Each row is a point on a landscape with many valleys, with its height.
A ball rolls from a point to the lowest of its 2 nearest points, and stops where none of them is lower. Distance is the straight distance between rows; heights are no part of it.
j685 height 44.6: [116 157 110 133 177 103  74 128 118 114 191 171  53  95  91  76  93 127
  94 145 181 165 147 128 154 117 125 114 126  83 142  76 133 129  91 121
 125 168 126]
j653 height 48.7: [113 111  91 178 152 135  74  96 171 130 157 167  30 144  92 104 132 111
 159  95 158 137 166 116  94 107 155 124 139  98 142  89 140 156 138 122
 127 163 155]
j209 height 20.6: [117 127  58 138 150 141 105 142 158 133 154 109  78 137  96 135 139 126
 187 142 134 144 166 123  98 109 154 173 116 132 164 134 126 133 136 109
 120 112 141]
j713 height 48.4: [192 123 116  55 150  91 140 163 135 146 148 104 161 126 118  75  74 140
 113 133 126  97  73 123 151 122 103 184 187 186 168 143 112  82 194 115
 127 126  93]
j504 height 49.0: [185 156 114 130 152 123 157 130 120 174 111 111 141 113 126  91 156 129
  70 167 165  79 224 112 124  56 148 171 103 155 112 128 145 111 172 127
 144  84 140]
j759 height 33.2: [157  80 116 141 108 110 128 176  91  69 145 133 102 139 108  80 124 137
 144  80 173  75  65 152 142 161 128  96 154 128 130 119 135  97 127 131
 141 135 105]
j925 height 46.6: [132 126 182  97 129 122  96 110 158 159  89 147  56  79 134 138 108 125
 108 128 171 140 139 123 117 153 148 159  85 116 146  70 158 186 113 111
 177 120 164]
j57 height 35.2: [129 148 164 105 149 146 179 143 157 127 104  95 201 119 157 166 104 112
 128 132  71 147  94 127 107 143 103 148 153 160 159 151  99 129 180 149
 118 128 104]
j755 height 58.3: [155 168 101  69 141  93  93 102 136 154 182 166  45 171  90 148 126  85
 100  99 147 157 137 128 119 121 157 156 109 122 105 123 123 146 130 119
 115 115 168]
j742 height 50.7: [153 113  77 136 148 137  72 105 191 177 141 149  36 125 106 113 109 119
 143 101 138 128 183  97  89 132 137 173 152 141 157  90 125 163 131 105
 137 146 156]
j537 height 80.0: [131 130 116 121 100 198 103 156 119  98 109  78 111  81 108 150 116 155
 167 114 188 126 141 134 100  95 175 163  70 110 136  85 155 108 112  74
 151  74 163]
j669 height 85.2: [121 142 211 112 136 124 118 121 139 107 119 113 157 102 155 131 125 147
 120 150 152 124  74 122 113 127 112 176 140 148 137 133 147  92 218 127
 155 132  58]
j72 height 54.2: [200 134 124  90 148  89 149 137 126 162 119 155  76 137 141 110 104  99
 129 134 107 118 104 137 143 170  94 120 146 167 153 157 129 149 114 140
 130 117 131]
j570 height 28.8: [142 150  84 115 127 133 118 133 116 149 170  81 215 158 132 101 132 138
  91 140 157 132 151 123 188  79 151 178 138 116 102 137  85  79 139 114
 124 101 121]
j271 height 22.8: [167  90 105 184 148 118 157 174 121 132 111  92 156 138 133  92 190 108
 132 116 144 101 164 130 139  91 171 172 133 127  93 165 101 121 179 133
 126  93 118]
j929 height 42.4: [160 148 109 138 180  96  86 115 151 164 127 105 143 144 115  76 184 158
 125 152 128 119 163 112 140  82 121 194 146 168 116 136 107  75 192 123
  98 113  75]
j698 height 71.2: [102  96 107 156 141 102 132 150 103  93 159 137 119 130 136 106 133 115
 147 126 154 138  88 133 154 165 126 101 136  88 145 162 121 122 119 149
 106 168  95]
j745 height 45.4: [162  76 131 153 119 115 103 146 115 114  74 116  79  81 119 101 116 125
 165 116 154  90 138 142 132 122 158 149  99 115 122  99 160 157 104  90
 166  92 171]
j11 height 40.6: [137 155 172  46 135 131  86 137 162 147 162 113 206 154  99 167  97 141
 114 144 112 172  69 137 134 111  76 135 161 169 159 138 109  78 175 143
  97 128  93]
j571 height 52.2: [114 140 120 170  99 137 187  99 118 152 118 152 161 175 172 150 176  93
 102 101  62 113 150 106 131 122 151 102 123 108  73 176  84 167 125 160
 110 129 139]
j258 height 46.4: [156 106 138 125 142 116 121 169  93 118 107 109  78  79 129 106  97 128
 158 122 166 102 109 137 164 155 139 164 102 115 154 121 159 131 116  97
 154  66 139]
j402 height 42.8: [106 167 204  80 153  84 130 120 107 116 128 179  81 124 133 188 132  82
 116 132 141 124  96 130 110 149 117 118  69 120 149 138 165 138 130 142
 126 122 136]
j457 height 49.2: [107 145 149 141 140 155 174 116 158 168  92 131  87 112 135 178 143 122
 130 144 108 135 183 108  82 109 168 141  94 149 149 122 103 186 136 110
 153  93 151]
j825 height 29.1: [ 74  91 136 209 168 132 188 138 126 159  77 111 102 105 150 141 130 136
 188 124 119 122 140 122 128 170 137 113 134 167 127 192 117 185 129 142
 138  75 112]
j41 height 71.3: [105 143 164 138 174  87 128  97 150 147 124 164 148 148 164 141 158 121
 108 156  98 131 128 129 149 171 115 135 159 156 127 153 106 146 159 186
 130 144 108]
j450 height 69.7: [102 134 113  85  83 171 121 137  94 104 161  99 147 120 140 131  84 151
 127 139 140 189 106 121 159 155  93  99 128 102 150  99 119 102  73 117
 130 131 126]
j112 height 23.3: [130 133  21 141 117 138  95 135 124 126 187 108  95 171  82 110 137 132
 174 128 132 151 159 128 115 102 147 161 132 121 124 145 113  95 115  94
 113 125 151]
j891 height 5.9: [175 119 108  67  81 153 135 132 110 143 104 110 115 116 117 123  95 134
 150 132 120 128 105 125 126 125 106 128 119 146 154 107 142 122  83  90
 137  99 145]
j602 height 32.9: [ 49 122 112 169 166  88 143  99 152 166 128 185  61 109 139 140 138 104
 153 133  76 146 139 125 146 187 141  86 121 126 118 144 132 196  86 182
 120 145 135]
j74 height 43.8: [133  93 138 170 135 103 110 145 102  86 110 140  61  80 121  89 132 121
 136 119 181 128 123 155 171 136 174 112 100  83  93  83 153 157  90 118
 145 123 148]
j378 height 25.0: [194  86  87 200 103 153 118 136 103 123 116  99 164  96 130  61  79 178
 139 136 128 110 174 135 169 118  99 131 174 139 100 104 121 136  85 117
 150 105 164]
j43 height 38.8: [141 182 225  65 158  59  95 116 114 117 143 162 122 152 128 177 148 102
  85 136 155 145  80 156 131 142  98 139  75 122 130 129 164  99 166 164
 108 130 105]
j174 height 80.6: [125 160 141  86  92 177 100 158 121 111  92 118 106  80 110 139 130 151
 147 116 218 102 101 136 104 105 139 157  94 147 148  78 177  71 117  91
 139 107 153]
j165 height 25.9: [159 120  50 113  85 169 136 131 116 138 150  88 133 156 103 114 132 122
 158 127 118 144 176 113 135  84 157 145 131 116 112 135 114 109  96  99
 129 101 151]
j274 height 37.4: [122 150 120  86 127 179 184 121 126 148 126 111 182 155 133 187 133 110
 129 142  92 142 138 115  85 114 110 124 122 143 142 155 112 119 149 139
 109 123 113]
j804 height 20.9: [152 147 145  79 129 105 138 110 139 149 143 159 112 176 116 179 143  87
 127 121  78  98  90 128  95 131  87 119 121 155 147 173 131 128 149 153
 100 146 143]
j779 height 39.2: [ 52 135  95 161 193 122  98 122 152 126 144 147  76 100 120 106 126 138
 143 164 157 190 152 136 172 165 138 104 151 108 149 117 133 151  80 146
 112 170 124]
j280 height 71.8: [185 140 154 142 116 156 124 103 130 118  94 140 107 125 132 105 143 136
 131 127 167  38 172 120  71  83 140 124 129 142 102 107 143  94 121 127
 160 140 171]
j204 height 27.9: [187 101  55 130  89 155 171 164 100 130 126  87 153 173 115 104 151 106
 145 118 110 116 129 123 138 109 147 133 140 109 109 154 109 121 123 115
 110 111 133]
j921 height 18.3: [175  98  98 123  99 193 131 159 103 122  83  58 160  77 114  97  67 208
 135 139 141  82 123 125 125 114  98 150 123 162 157  83 159 110 113  71
 155  76 141]
j23 height 21.3: [168  83 110 196 151 110 161 172  90 130 103 105 129 110 152  94 166 108
 134 126 158 104 194 120 180 134 184 165 136 129  96 185 105 138 142 143
 146  67 147]
j308 height 65.7: [ 72 146 142 145 104 115  93  93 118 110 174 125 162 181 124 175 188 117
 117 116 119 148 112 133 120  99 138 110  69  58 114 153 124 104 143 115
  88 145 117]
j915 height 70.3: [ 61  88 113 168 147  74 121 159 136  82 185 138 172 130 115 126 133 124
 135 111 122 153  56 141 168 151 117  92 139  96 128 156  95 126 147 162
  76 176  55]
j735 height 27.8: [105 126 141 183 179 132 160 135 130 143  90 104  84  97 144 128 116 137
 174 156 130 113 142 121 100 148 129 149 131 170 169 169 141 164 162 121
 155  91 109]
j50 height 68.8: [105 139 147 113 106 164 125 121 105 110 127 105 132  81 158 148  98 158
 134 174 151 172 130 137 143 151 126 121  99 104 151  94 130 131  80 114
 158 116 124]
j707 height 68.7: [ 35 117 140 183 168  77 101 109 163 134 156 153 160 140 119 134 174 138
 119 118  79 140  87 144 164 159 109  89 143  98  87 163 102 136 153 191
  70 172  71]
j38 height 9.1: [152 143 176 102 149 104 153 153 141 168 103 100 159 146 122 171 177  93
 149 135  88 161 105 117 133 116 133 172  96 151 129 158 103 130 210 136
  99  89  86]
j446 height 51.0: [ 97 153 156 158 127 117 158  91 130 140 129 163 124 156 145 164 182  93
 115 120  89  94 142 106  94 100 142 132  83 131 122 167 123 150 147 163
 130 131 142]
j859 height 18.9: [152 123 111  73 104 164 119 168 100 126 148  93 181 102 140  99  67 168
 105 118 170  88 102 124 165 142 113 136 155 145 149  89 111  64 102 106
 150 102 113]
j314 height 56.2: [166 132  96 117 134  89 115 108 138 164 140 164  48 139 129 114 136  92
 124 132 103 142 153 128 125 132 140 151 136 151 129 140 114 143 104 128
 121 118 164]
j321 height 50.3: [154 127  99 109 125 113  80 104 163 158 151 146  49 112  99 103  76 136
 121 109 148 165 139 117 106 139 101 147 132 129 169  71 137 161 114  95
 144 136 157]
j910 height 79.5: [115 126 126 144 108 167 109 124 126 108 126 115 103 117 144 145 128 112
 144 121 160 148 164 129 111  96 191 132  83  92 120 107 129 132 105  93
 152 112 166]
j412 height 78.9: [113 119 122 109  83 136 118 140 120 110 142 149  63 126 126 146 119  92
 138  83 145 184 123 126 122 125 178 129  85  72  98  87 142 156  95  88
 131 131 152]
j494 height 73.4: [178  76  90 140  40 107 141 134  91 106  94 112 137 144 111  94 108 150
 144 109  96 132 108 145 151 142  92 126 153 138 118  96 172 153  68  90
 156 135 173]
j323 height 14.7: [163 151 154  80 123 108 140 120 153 172 129 133 166 191 100 180 194  82
 128 124  74 124 113 122 103  89 114 136  86 149 115 172 113 130 199 140
  80 121 116]
j40 height 21.0: [152 138  95 113 152 193 185 127 137 142  95  77 134  91 136 103  96 163
 135 152 128 106 145 105  54 123  82 141 163 171 175 145 154 118 169  94
 149 102 100]
j660 height 38.0: [147 132  77  79 120 183 214 153 157 145 104  93 205 145 128 167 113 111
 130 123  63 144 148 128  76 118 104  83 148 158 137 151  93 132 174 138
  91 116 108]
j821 height 70.2: [122 130 169 132  81  98 126  87 128 141 100 195  94 125 178 140 148 101
  85 134  98 152 154 122 144 148 152  90 112 104  77  96 136 190  73 133
 147 157 168]
j246 height 19.6: [172  99  65 134  58 187 153 127 121 137 100  65 170 108  90 114  84 185
 135 147 109 153 178 128  93  84  97 115 149 151 135  86 142 148  86  65
 138 107 150]
j868 height 30.8: [ 50 118 123 202 171 121 160 102 149 152 121 142 101 121 141 138 169 133
 172 109  89 110 148 118 128 172 145  98 121 145 131 169 131 163 116 186
 125 131 103]
j790 height 50.2: [102 166 187  73 164 101 119 122 128 112 146 184  67 114 115 159  83 123
  92 161 132 145  85 141 105 174  65  67 117 129 179 121 147 149 105 136
 110 175 109]
j512 height 76.3: [ 54 108  53 181 152 128 127 105 128 104 164 100 126 169 119 144 167 136
 184 113  79 162 165 154 147 149 158 130 124 113  86 158 103 133 106 153
 108 146 120]
j513 height 25.6: [162 119 122 140 135 108 121 139 121 108 137 107 203 149 151  89 169 133
  92 119 144 107 149 145 162  92 173 167 149 109  80 155  79  95 162 132
 128 118 119]
j86 height 26.8: [165 155 138  65 144  92 134 138 118 133 163 132 121 200  79 165 118  83
 114 104 104 151  91 146 132 122  88 122 121 148 148 156 127 116 140 148
  89 111 137]
j97 height 61.9: [ 92  86 169 163 145 109 163 154 125  95 103 137 159  90 156 126 117 134
 152 115 139  87  76 126 127 162 153 101 151 124 118 156 124 127 157 152
 144 143  88]
j216 height 33.7: [137 166 196  42 120  96 117 137 121 119 117 124 155 164 125 192 157 101
 104 119 147 130  64 136 132 110 116 157  99 139 131 145 150  94 172 142
 115 114 119]
j113 height 53.4: [107 160 171  95 177  92 125 149 132 125 163 150 116 145 120 162  73 109
 115 150  94 157  71 154 129 187  47  90 138 146 187 157 135 125 145 169
  97 152 111]
j102 height 74.2: [161  85 136 159  53 118 123 141  99  95  76 126 161 110 139 101 123 149
 114 115 128 123 126 153 168 151 121 114 134 122  73  88 180 143  68 125
 159 135 176]
j266 height 32.5: [127 170 133  52 124 140 113 128 121 152 149  91 213 154 130 158 141 130
  95 143 152 169 110 131 160  73 132 158 111 116 115 142 104  92 131 130
 104 101 111]
j566 height 17.4: [159 106 167 154 111  92 163 143 103 132  78 163  94 134 163 124 166  91
 113  99 128  81 112 122 165 163 158 116 110 112  83 164 119 161 103 152
 139 108 140]
j505 height 47.3: [137 178 120 111 165 112 115 100 141 195 143 124 129 123 118 126 170 128
  93 171 158 135 201 119 129  60 163 203  89 147 133 131 115 103 157 117
 127 100 141]
j55 height 19.4: [181  90  70 141 137 187 164 152 117 148  85  69 147  77 122  75  87 178
 137 153 125 102 155 120 103 137  73 126 152 168 153 123 138 141 139  81
 144  62 118]
j459 height 51.7: [210 112 122  81 142  75 144 155 123 144 146 142 125 156 131  90 102 119
 107 110 107  97  72 134 159 156  83 135 203 168 138 163 103 111 144 141
 130 137 106]
j805 height 72.3: [133 114 116 113  15 114 136 141  77  93 108 118 142 142  86  90 111 154
 117  78 121 164  68 146 150 160  99  94 135 139 103  66 169 116  68  86
 134 157 170]
j117 height 23.2: [153 126 152  91 142 169 155 145 132 122  94  91 162  88 160 114  75 163
 122 148 142 101 103 115 103 141  98 160 154 161 177 140 132  94 162 108
 154 110 105]
j20 height 36.1: [145 118  52  90 148 134 197 150 160 147 110  91 211 163 110 152 125 102
 134 117  19 145 147 153 107 138 108 113 159 165 108 143  79 123 182 160
  74 145 109]
j990 height 45.2: [138 154  90 121 169  89  76  98 145 179 134 104 128 153 101 118 202 136
 129 164 117 140 191 131 144  87 140 194 104 138 110 141 117 102 162 116
 105  97 112]
j339 height 67.1: [ 56 141 142 170 139  91  65 104 151 133 172 142 140 180 105 163 192 132
 117 109  90 151  95 147 137 130 100 106  77  81 102 164 112 122 159 151
  67 148  91]
j657 height 41.5: [ 94 129 115 185 165 131 107 113 132 139 136 132  93 107 147  96 151 134
 154 159 144 147 202 143 148 147 165 121 142 121 129 123 122 147 101 155
 145 134 139]
j645 height 27.5: [187  47 130 206 107 142 124 148 115  94 108 116 169  98 148  53  98 175
 143 126 159  71 123 143 168 140 114  88 203 129  97 101 127 140 101 144
 154 137 144]
j944 height 70.1: [ 49 133 173 185 186  73 140  87 170 154 123 189 166 119 147 126 168 140
 106 132  93 102 109 130 146 162 142  94 166 136  95 171 117 153 163 217
 109 162  80]
j962 height 82.6: [ 98 156 169  85 131 168  93 117 121 109 174 121 166 119 136 150 113 166
 115 167 174 148 121 123  98 130 100 124 129 124 164 121 133  80 126 132
 142 162 102]
j614 height 83.3: [ 90 160 181 111 154 161  94 112 121  84 153 110 191  91 145 107 120 187
 104 158 208 115 130 125 112 102 111 132 143 125 147 106 147  56 157 146
 161 165 102]
j820 height 66.9: [112 156 123 176 130 169 141  81 144 137 121 154 115 128 144 144 138 143
 140 144 120 100 174 109  66 111 123  93 142 145 142 135 132 137 116 140
 141 143 125]
j261 height 35.9: [ 30 145 128 152 214  87 100  87 154 146 140 177  69 122 133 142 158 122
 115 163 109 152 172 129 170 173 144 103 136 116 107 136 128 167  99 180
 100 180 138]
j130 height 74.8: [153  98 132 160  50 143 144 140  84 108  77 122 154 125 156 111 144 127
 131 112 118 143 151 127 172 128 163 121 125  90  37 107 138 148  71 117
 140 107 165]
j137 height 13.8: [140 145 164 112 166 112 166 164 125 158 113  79 142 119 146 153 142 105
 150 161 121 159 142 135 166 117 141 196  99 132 169 160 121 138 166 124
 133  76 114]
j501 height 75.2: [139  78 106 190  88 154 154 159  88 102 119 113 154 155 157 113 160 101
 150  91 113 129 137 128 165 131 172 109 125  79  44 138 104 136 100 127
 133 112 137]
j315 height 70.0: [164 112 145 174  95 120 114  87 143 138  75 135 122  95 147  97 116 155
 110 162 108 126 187 132 122 126 130 142 145 146 121  79 149 183  69 116
 172 135 182]
j368 height 78.2: [109 129 126 126 123 130 104 109 159 149 161 149  53 147 114 148 127  83
 119  86 147 218 156  96 121 137 163 135  95  76 102  77 131 196 114 107
 131 146 152]
j727 height 19.0: [130 111 126 130  57 202 203 127 129 114  81 106 186 125 137 165 108 162
 115  93 107  92 123 114  48  99 103  79 131 149 124 115 123 114 116 106
 139 119  95]
j793 height 71.1: [135 129 110  80  50 123 127 132  90 112 155 105 148 144 100 103  74 162
 130 109 109 200  78 143 155 143  82  85 135 131 126  71 142 124  37  94
 150 143 143]
j613 height 23.8: [123 148 187 104 109 144 158 124 136 118  82 144 181 143 135 157 160 130
  84 113 149  48  89 115  53  96 124 137 144 161 113 131 160  81 183 141
 134 148 106]
j409 height 17.7: [115 157 115 111 151 139 124 118 135 132 144  96 119 120 109 161 150 122
 163 151 135 150 147 129 107 110 139 176 104 128 173 144 133 120 153 113
 125  96 113]
j475 height 70.9: [154 108 164 175 110 144  98  81 152 114  86 151 108  94 124 116 139 152
 126 131 147  79 185 127  89  88 146 114 117 129 106  68 163 166 101 124
 164 148 179]
j885 height 81.6: [ 88 159 157  72 106 161  77 123 116 103 155 138 108  88 122 139 104 156
 115 149 202 130 120 136  86 116 112 110 101 137 151  69 160  68  97 101
 133 148 138]
j227 height 72.0: [105 109 138 145 104 109 141 117 113 110 132 171  87 125 126 123 123 111
 136 126 121 133  95 135 140 163 112  69 111 101 126 122 149 149  95 140
 115 157 116]
j48 height 38.7: [146 145 122 176 176  71  58 122 148 129 169 132 132 133 123  64 153 153
 132 135 165 108 145 126 172  92 128 179 143 133 142 140 134  77 181 140
 129 133  97]
j647 height 69.1: [117 117 161 147  94 106 120  71 155 147  82 164 101  91 146 134 113 129
 106 157 116 134 154 126 123 152 121 109 130 125 131  81 157 198  74 126
 164 166 161]
j886 height 36.0: [129 147 142  43 127 148 115 156 126 125 158  89 208 142 105 166  95 126
 123 116 151 171  77 134 155 110 103 149 123 133 163 136 102  97 154 139
  99 112 104]
j674 height 77.6: [ 47 135 106 135 152 131 110 122 149 132 156 147  61 142 131 173 135 100
 137 125 119 213 165 114 127 157 166 136  90  86 119 112 112 180 116 113
 116 137 145]
j116 height 26.7: [148 121 132 137 130  74 114 113 128 106 148 168  79 169 101 123 165  99
 163 113 121  71 111 119  92 107 124 130 116 136 153 160 164 113 161 122
 118 145 121]
j476 height 59.3: [ 90 148 204 117 146  82 144 151 133 114 141 129 161 125 154 176 127  84
 115 100 104 160  57 139 164 167 116 122  99 111 129 159 119 142 174 170
 112 135  94]
j331 height 76.9: [ 57 134  85 170 127 136 142 119 129 131 151 125  95 146 140 157 156  95
 160 129  76 175 160 129 135 145 173 131 109  94 113 153 101 156  92 133
 117 119 144]
j785 height 45.3: [161  99  96 183 114 121  72 125 130 124 152 143  93 108 133  44  95 145
 148 139 162 119 164 129 181 105 133 122 142 105 105  75 140 130  77 112
 144 136 167]
j283 height 17.0: [150 117  98 115  65 214 196 121 131 148  79  87 167 118 127 154 105 162
 140 134  88 128 142 124  58 112  77  84 141 153 157 115 131 154 108  76
 125 117 121]
j18 height 65.1: [ 41 140 106 210 178 118  81  69 154 121 150 135 118 160 100 143 197 158
 174 122 123 117 192 132  92  90 149 123 131 124 128 134 141 122 157 147
 109 156 122]
j338 height 6.0: [117 140 121  70  85 181 161 137 115 134 117 101 115 140 110 203  83  95
 184 106  83 148  85 127  89 124 108 111  82 131 162 126 128 142 108  93
 107 111 134]
j94 height 19.7: [165 106 130 150 127 104 148 170  89 140 100 124  98 115 171 106 154  93
 116 133 140 130 157 128 198 153 177 138 115 114  97 163 109 154  96 142
 159  71 155]
j259 height 27.6: [164 117 146  22 117 121 162 175 140 109  99 113 201 106 134 124  70 127
 104 130 114 111  47 148 152 134 135 124 185 163 149 139  89  85 148 120
 118 118 125]
j676 height 30.3: [193  60 110 169 105 108 110 161  80 100 114 122 114 111 121  45 101 148
 146 100 164  84 108 148 188 156 110 114 154 134 110 110 135 111 100 123
 137 122 138]
j648 height 30.2: [151 122  60 125  92 148 163 137 115 148 136 121 130 190 115 144 137  94
 157 109  41 144 112 125 125 135 113 108 138 134 100 159 104 135 108 130
  83 129 141]
j224 height 43.3: [145 121  67 200 139 152  92 121 135 126 146 113  85 105 132  67 116 145
 180 140 150 123 193 132 147 105 159 138 140 125 118 112 122 127  86 119
 143 109 162]
j750 height 63.6: [116 116 135  98  72 153 156 164  99  77 108 137 172 161 143 154 153 118
 120  76 135  95  62 135 133 149 155 118 118  97  91 136 127  99 127 142
 120 124 112]
j612 height 32.0: [147 119 150  79 123 124 161 154 146 101 122 122 187 142 145 151 101 113
 128 122  61 111  49 135 132 136 122 119 165 158 154 157  87 105 169 128
 109 143 113]
j733 height 47.4: [109 167 142  84 163 106  84 114 114 114 176 173  65 113  95 133 105 137
  83 161 166 159 111 133 123 139 104 110 103 105 153 103 143 125 119 127
 120 160 126]
j548 height 73.0: [116 146 165 122 154  86 124  99 175 123 140 183 173 133 159 111 126 142
  91 146  86 104  90 133 119 162  90 107 217 168 138 149 108 114 166 173
 121 190 105]
j202 height 75.7: [ 95  97  73 213 116 126 133 156 103  97 157 121 148 167 128 131 168  99
 182  89 127 152 126 139 149 133 166 116 114  84  94 180 108 119 116 128
 115 124 133]
j939 height 71.9: [ 77 143 158 147 144 143 135 108 116 121 136 170 138 117 165 127 136 123
  81 167 117 177 134 121 179 161 128  79 128  83 113 127 119 142  77 166
 130 172 116]
j743 height 64.6: [ 81 133 139 100  94 129 129 137  98  92 154 118 188 177 133 183 157 106
 110  91 135 154  84 136 155 123 144 113  79  64  98 146 119  96 135 129
 109 144 116]
j417 height 45.1: [166 143 155  73 154 105 113 151 149 141 144  99 152 144 105 131 110 127
 131 149 106 140  75 120 129 118  64 172 146 174 171 154 124  86 193 129
 124 129  90]
j345 height 56.7: [116 167 213 102 187  75 109 142 155 137 147 136 154 139 133 180 112  88
 113 128  75 184  68 141 156 180  69 116 123 147 160 150 132 132 182 186
  99 141  85]
j835 height 67.9: [109 136 121 146 106 170 115  88 148 137 123 119 115 100 150 139  98 159
 155 152 117 166 169 124  91 144 112 107 141 134 164  97 123 159  83 106
 145 133 133]
j954 height 84.2: [128 161 195 102 125 129 100 129 119 108 126  89 196  99 144 117 134 163
  89 139 197 101 119 128 122  86 139 176 137 132 132 118 143  50 176 136
 145 130 105]
j565 height 23.1: [149 130 129  47 125 128 144 193 108 101 126 102 177  95 139 109  46 157
  93 108 155  96  37 131 178 149 123 152 166 156 141 109 114  66 142 114
 138 104 103]
j447 height 25.8: [145 132 135 137 167 124 141 136 128 126 101 107 117 100 148  98 102 131
 152 142 149 102 108 122 134 156 118 158 169 165 168 157 141 131 157 120
 145 120 106]
j640 height 63.7: [ 59 172  98 163 153 126  73  47 158 136 153 168 102 186 108 171 177 137
 121 128 100 122 200 134  80 104 151 121 122 123 115 137 129 131 138 138
 107 172 152]
j236 height 42.1: [117 115 134 154 168  96 107 150 123  94 131 161  43  87  92  79 120 119
 114 136 182 174 116 138 176 127 151  93 122  78 116  98 137 168  69 125
 118 168 124]
j414 height 1.6: [149 125  88  59  93 195 147 158 118 146 145  79 135 135 103 157  84 127
 171 132 141 140 103 122 111 114 115 127 116 135 171 129 119 114 107  94
 121  96 124]
j554 height 60.9: [ 71 112 189 134 129  86 171 124 119 101 114 165 149 104 147 136 132 103
 111 101 119  94  55 119 153 177 128  96 110 100 118 170 140 139 148 181
 122 159  86]
j192 height 15.0: [144 119 127  97  71 204 116 157  95 116 111  86 180 109 121 110  86 198
 125 123 166  93 113 130 116 120  93 129 136 163 148  71 134  68  89 100
 147 116 130]
j225 height 46.7: [ 79 132 129 145 154 124 100 102 168 134 152 190  37 129 115 170 130 102
 164 126 129 122 139 102  75 139 138 125 103 115 162 123 147 171 152 128
 123 165 140]
j678 height 33.1: [120 125  58 110 145 144 157 117 148 154 149 113 175 201 122 150 129 109
 142 132  23 145 148 129 127 154  99 117 159 147  86 155  87 121 116 170
  81 149 130]
j267 height 50.9: [206 111  47 119 128 132 165 174 134 145 125 107 189 111 116  49 105 131
  84 142 131  65 157 111 148 101 143 151 189 144 115 134 101  93 159 117
 134  96 111]
j251 height 44.9: [104 140 175 107 138 121 112 114 135 117 118 155  59  98 127 162 122 107
 140 118 155 119 123 114  95 141 153 124  77 114 157  96 161 161 136 106
 135 139 136]
j917 height 48.0: [143 143 160 113 123 165 117 106 150 176  99 115  78  73 142 150  95 140
 124 155 147 150 156 114  85 124 144 164  95 136 162  79 128 183 118  90
 161  92 165]
j169 height 22.2: [170 106  86 157  61 167 137 117 120 139 100  86 176 103 136  92  96 190
 106 157  96 145 190 134 143 103 100 126 171 147 117  93 128 154  58 105
 159 107 156]
j709 height 62.2: [100 164  93 110 134 150  93  81 160 165 166 163 107 178 110 183 148 112
 118 138  87 145 177 117  75 105 146 124 129 139 105 141 113 140 107 109
 108 144 171]
j773 height 50.0: [ 94 132 179 190 143 118 179 115 123 155  83 152  86 115 165 155 168 103
 138 130 119  87 159 111 106 105 173 126  90 120 122 166 118 183 139 137
 161 104 147]
j703 height 30.9: [136 144 157 134 153  78  88  99 115 116 144 174 105 150 125 104 171 112
 108 139 168  96 138 125 131 120 124 136 134 119 135 146 162 100 143 143
 135 164 131]
j320 height 30.4: [142  91 128 127 113  97 134 170  89  89 147 134 117 169 115 129 148 110
 164  93 143  73  70 134 107 125 124 125 118 121 168 160 154  96 158 115
 110 135  87]
j666 height 34.7: [110 139 151 171 195  66  50  94 130 106 172 155 130 137 114  79 173 139
 105 153 179 122 145 133 162  98 123 126 131  95 130 137 152  98 161 157
 114 176 109]
j356 height 21.2: [127 144 163 131 109 178 184 127 120 110  85 137 179 128 159 153 135 147
  91 112 116  53 131 108  63 102 125 104 131 145 112 137 128 110 151 127
 152 135 113]
j381 height 71.0: [ 91 131 154 151 120 111 145 119 120 125 135 191  88 125 140 126 130 107
  99 132  92 181 107 120 168 155 131  64 107  74  79 121 130 173  75 132
 113 171 139]
j522 height 66.2: [ 91 125 116 208 141 156 122  95 142  90 142 135 116 131 114 137 154 127
 172 120 139  80 165 121  68  80 151 100 117 116 151 142 138 137 152 128
 134 147 126]
j753 height 47.7: [167 103  90 153 137  90  75 123 136 140 171 145  67 101  82  46  59 146
 130 106 172 126 132 127 146 122 114 143 135 125 134  36 151 141  94  91
 150 148 148]
j562 height 49.9: [185 132  93 124 140 138 179 166 123 145  97 100 198  97 129  79 142 138
  66 155 167  86 209 117 124  75 147 159 153 129  96 135 120  95 186 125
 143  73 127]
j4 height 60.3: [137 149 108  89 131 137  98  99 162 173 188 180  48 201  96 171 115  89
 107  82 103 190 145 122  87 125 132 114 120 124  87 124 131 159 122 113
 103 138 177]
j26 height 72.6: [ 96 132 184 152 147 153 134 113 118  99 103 142 174  98 191 113 142 146
  71 157 161 118 144 124 155 161 147  97 152  91 109 115 126 136 112 173
 162 146 129]
j893 height 10.8: [154 128 138  75  55 182 135 116 101 127  96 102 164 123 130 142 113 163
 118 118 133 115  93 129  94 141  93 103 138 162 141  85 138 103  84 107
 146 139 137]
j611 height 62.7: [129  83 146 158  93 144 180 176 115  71  83 129 173 109 156 136 124 125
 134  82 121  63  85 141 115 144 165 111 155 114  89 156 100 119 150 137
 124 117 119]

Call two points neighbours if one is among the 2 nearest of the other. Go from one point of each pair to the other, from neighbour to neighbour, staying as low as possible. Name the highest point that can't be avoided.
j38 / j414 | j660
j116 / j283 | j759
j381 / j566 | j280

Two balls start at each pair of points below. Name the first point that both come to, or write never.
j660 / j571 | j648
j735 / j97 | never
j562 / j713 | never

For each start below, name the point where the ball stops.
j274 | j414
j321 | j414
j954 | j566
j640 | j566
j674 | j566
j548 | j236
j417 | j566
